Points, in no order, along strands that fork, close into loops and pass close to each other.
(in the rows, 128 means zero)
Points whose rows are less than 40.7 apart are linked; no others are. Some points are linked to none.
q_891: [175,138,194,149,84,123,124,74,166]
q_895: [180,161,146,189,133,112,127,93,126]
q_765: [136,155,143,173,158,130,120,132,117]
q_484: [70,184,190,171,158,118,121,119,152]
q_598: [115,81,58,60,102,105,166,136,114]
q_802: [111,129,135,101,127,155,110,151,133]
q_796: [170,140,117,187,151,124,129,122,97]
q_190: [98,174,183,170,153,123,121,118,146]
q_801: [103,71,83,33,83,109,136,135,138]
q_728: [201,130,136,172,112,126,128,96,121]
q_32: [95,151,122,181,216,130,129,171,117]
q_787: [117,173,180,166,139,121,123,111,142]
q_841: [153,134,111,171,156,134,127,135,96]
q_404: [130,67,80,62,82,133,148,127,132]
q_975: [112,108,69,103,133,134,138,147,98]
q_630: [152,160,178,165,113,118,124,83,151]
q_897: [66,108,44,77,158,65,157,169,97]
q_860: [185,120,177,140,79,137,122,88,159]
q_301: [120,64,74,48,77,118,157,126,137]
q_379: [119,95,72,86,115,136,142,140,108]
q_229: [171,127,167,136,95,144,122,103,145]
q_486: [114,73,62,48,88,100,171,133,123]
q_892: [145,156,150,163,139,133,124,122,125]
q_537: [85,167,152,166,193,129,121,163,133]
q_165: [133,131,110,149,154,143,123,146,100]
q_863: [135,154,131,191,179,126,128,142,109]
q_840: [95,106,53,99,146,113,145,153,98]
q_37: [112,145,152,122,132,151,112,148,136]
q_525: [94,144,108,160,203,134,124,174,109]
q_279: [130,145,192,116,98,152,115,117,159]
q_329: [162,168,149,191,148,105,127,97,122]
q_235: [147,119,126,123,115,153,123,129,117]
q_704: [193,147,141,183,123,115,128,92,122]
q_453: [88,121,71,125,179,124,129,172,96]
q_889: [105,69,102,32,77,129,121,136,146]
q_414: [104,173,168,182,175,119,125,131,137]
q_52: [108,99,139,44,90,154,102,146,156]
q_65: [183,124,128,160,121,138,127,113,112]
q_277: [106,178,166,200,184,107,129,122,137]
q_707: [162,139,165,145,110,141,121,108,137]
q_742: [130,80,77,81,97,137,148,125,117]
q_696: [86,115,61,111,165,118,133,165,98]
q_951: [150,77,152,74,67,166,112,126,166]
q_14: [114,158,205,126,99,139,117,106,165]
q_416: [145,170,148,203,168,107,130,114,122]
q_243: [101,129,90,144,183,134,124,170,104]
q_11: [103,91,51,69,114,105,160,142,106]
q_857: [131,115,128,102,115,156,118,136,123]
q_322: [158,152,189,156,95,116,121,72,165]
q_979: [108,163,210,137,101,132,116,89,168]
q_627: [139,113,163,92,90,162,109,131,157]
q_267: [116,157,167,136,134,143,116,137,135]
q_980: [127,168,185,163,121,119,122,95,146]
q_438: [138,128,174,104,93,158,114,124,154]
q_764: [161,124,124,143,120,147,126,122,113]
q_514: [67,107,45,86,164,84,145,169,101]
q_308: [148,150,161,156,126,138,123,112,133]
q_783: [195,96,128,141,92,149,131,105,125]
q_942: [82,101,95,50,117,119,112,153,124]
q_206: [113,79,119,42,77,149,111,138,156]
q_973: [149,93,152,87,80,165,113,126,154]
q_8: [188,138,113,188,145,122,134,114,98]
q_880: [128,174,154,210,177,99,127,112,125]
q_587: [65,111,59,95,174,99,130,173,103]
q_659: [96,100,45,82,131,97,162,145,99]

A piece is two or more points that can be reached from each other along the links. Count, over all rows, the pieces, the separate loops (a circle has one, a figure eight two, a Y none), the forks (points with three links) and the tips (points with one).
pieces => 4
loops => 1
forks => 4
tips => 10

A fork is a point with three links, a tip a point with one. Leave the first point through the second and follow the links. Name the first fork or tip that comes.
q_696, q_587 => q_897
q_951, q_973 => q_979
q_279, q_438 => q_951
q_897, q_514 => q_696
q_229, q_860 => q_190
q_301, q_404 => q_840
q_8, q_796 => q_165

Name the points in between on the shortest way along the links from the first point to the second, in order.
q_951, q_279 => q_973, q_627, q_438
q_802, q_895 => q_857, q_235, q_764, q_65, q_728, q_704
q_484, q_277 => q_190, q_414
q_414, q_980 => q_190, q_787
